Each row is a point on a tangle of strands that fork, close into loops and nearly touch. The rows are in no order.
Two points are linked if the straight distance between their rows is under 39.6. Some points are linked to none.
z557: [ -4   6  -6  29  19 -81 -38   5   2]
z675: [ 23   8  18  -3  33  60  -5 -38  75]
z328: [ 29  29 -39   5 -18  21 -81 -21  -8]
z410: [-34 -34  20  -8  -6   9  47  12  -5]
z442: [ 40  22  -5 -11   5  70 -28 -24  36]
z8: [-25 -56 -20   6  17 -45  -2   7 -13]
z18: [ 46  27   2  -9  10  58  -8 -23  38]
z310: [ 23   5  12  -8  26  72 -26 -37  64]
z423: [ 17  31 -32  13 -23  -2 -82 -11 -11]
z888: [-11 -60 -36 -10  55 -70  27   6 -30]
z578: [-22  11 -19  20 -43 -12 -76   2 -10]
z99: [  1 -45 -40 -19  23 -30  30  18 -53]
z885: [-28 -24  35 -28  -6  27  80   0 -13]
z483: [ -1 -11   8 -45  -1  17  89  11 -53]
z167: [-25  23  26  10 -53  26 -24  20   6]
z199: [-38 -33  -3  15  -8 -36 -26  12  -5]
z919: [-42   8  45   4 -22   7  40  15   9]
z776: [  3  48  29  11 -33  14   3  13   9]
z724: [-42 -15  16  10 -45  16 -15  18   3]
z822: [-11 -51 -23  -9  59 -68  40   1 -24]
z491: [ -3 -33 -17 -30   9  -1  53  18 -56]
z134: [ 40  32  -4 -12 -17  70 -32  -9  17]
z542: [-43  -8  20   8 -57  32 -23  22   5]
z670: [ 48  68  38   4  21   3  59 -15  30]
z531: [-39 -16 -14  17 -45  -9 -68   5 -10]
z725: [-10 -58 -27  -8   7 -15  10  13 -33]
z610: [ 36  12  21   0  47  41  10 -40  76]
z671: [-30 -49 -16  11   3 -34 -14   7  -6]
z572: [-23 -43  -5  -8  59 -66  53   1  -6]
z33: [ 14  31 -20  28   6 -54 -58  -6  -2]
z770: [  5 -16 -33 -31  -5 -20  40  37 -78]
z762: [  0  -4  -4 -45   4  -2  86  18 -61]
z829: [-13 -26  17 -35  -3  23  86  -1 -33]
z907: [-34 -23  15   6  38 -58  36   4   8]
z556: [-22 -56 -20  -5 -11  -3   9  13 -21]
z657: [-30 -35  20 -17 -33  47  55  10 -18]
z209: [29 71 38  9  7 -7 41 -2 18]
z942: [ -1  19 -15  25  -9 -44 -61  -2  -3]
z24: [ 16  39  -8   8 -41  25 -65   4  -7]
z426: [-30 -42  -8  12  40 -69  10   5  -2]
z329: [ 44  53  15   8  11   7  16 -10  22]
z283: [ -2 -42 -25 -24  17 -18  41  17 -45]
z64: [ 41  25 -29  -4 -10  54 -64 -23   9]
z513: [ 46  26  15  -4  18  58   9 -26  49]
z832: [24 61 27  9 -1 -2 20 -1 19]
z326: [-36 -44  11 -15 -37  44  38  17 -17]
z920: [-39 -47  -4   7 -31   5 -29  13 -10]
z642: [ -4 -57 -44  -7  44 -59  17  12 -44]
z858: [  2 -11 -14 -38  17  -8  72  17 -55]
z240: [ 61  41   8   9  49 -16  29 -26  35]
z349: [-10  29   3   8 -57  31 -58  13  -2]
z2: [-28 -12  -5  21  17 -74 -24   4   4]
z472: [ 30  48   8   1 -30  40 -29   4  10]
z189: [ 43  21  14  -2  28  43  18 -32  53]
z916: [-21  33  35   8 -42  21   1  17  12]
z297: [-29 -30   7   1  56 -74  46   0   0]
z290: [ 32  36 -23  -1 -24  35 -71 -10  -2]
z512: [ 25   2  -1  -9  13  70 -40 -38  49]
z831: [ 29  47   3  14 -10  -1 -24   1  11]
z587: [ 11  30 -14  30  18 -73 -50  -7   1]
z598: [-17   6  -8  27 -16 -40 -56   3  -5]
z367: [ -6  50  44  10 -18   4  26  12  14]
z752: [ 54  54  28   3  31  17  49 -22  42]
z254: [  6 -51 -46 -13  32 -49  18  21 -56]
z53: [-40 -17  37  -5 -13   8  50   6   5]
z545: [ 51  51  11   9  26 -12  18 -10  22]
z248: [ 60  39  16  10  60  -9  42 -30  46]
z446: [ 33  44  -5  -5 -32  61 -44  -3   8]
z475: [ 29   1 -13  -6  19  62 -54 -44  43]
z184: [-26  12  -1  13 -59  20 -61  13  -9]
z559: [-25  37  51   2 -25   4  34   8  13]
z224: [ 58  41  25   5  55  10  51 -36  49]
z823: [-39 -37 -11  10 -38   2 -53  10 -12]
z364: [-31 -17  -5  23 -14 -39 -40   6   0]
z315: [-40 -39   8   0 -37  35  13  19  -8]
z937: [  3 -15 -25 -35 -11  -1  46  31 -73]
z176: [ 42  10 -26  -7  12  47 -57 -34  24]
z399: [-43 -23  17   5 -34  14   8  16  -1]
z300: [-34 -27   1  15  20 -61  -2   6   1]
z584: [-34 -51 -10   3 -21   6  -5  13 -13]
z193: [-25 -57 -17   3  35 -56  13   8 -12]
z588: [ -6  24 -23  16 -31 -14 -81  -1 -14]

A piece is all that can be reached along the links. How many separate loops has the piece of each point below (a circle has one, a figure eight two, a Y none), and how many tips (points with one link)?
z209 => loops 1, tips 0
z290 => loops 1, tips 3
z907 => loops 0, tips 3
z542 => loops 0, tips 2
z8 => loops 1, tips 0

A fork is a point with three links, a tip a point with one. Leave the first point through the second and follow the links. Name the first fork or tip that comes.
z916; z167 => z657
z578; z588 => z290
z675; z610 => z442
z513; z189 => z512
z99; z254 => z907
z920; z584 => z725
z572; z822 => z491
z167; z916 => z410

How many points has the smallest loop of links through each point below? Write - if it is on no loop.
z209 => 9
z193 => 13
z442 => 8
z556 => -

Name the points in between on the shortest way along the links from the first point to the second, in order.
z588; z725 => z578 > z531 > z823 > z920 > z584 > z556
z513; z290 => z18 > z442 > z512 > z475 > z176 > z64
z184; z290 => z349 > z24
z248; z329 => z240 > z545
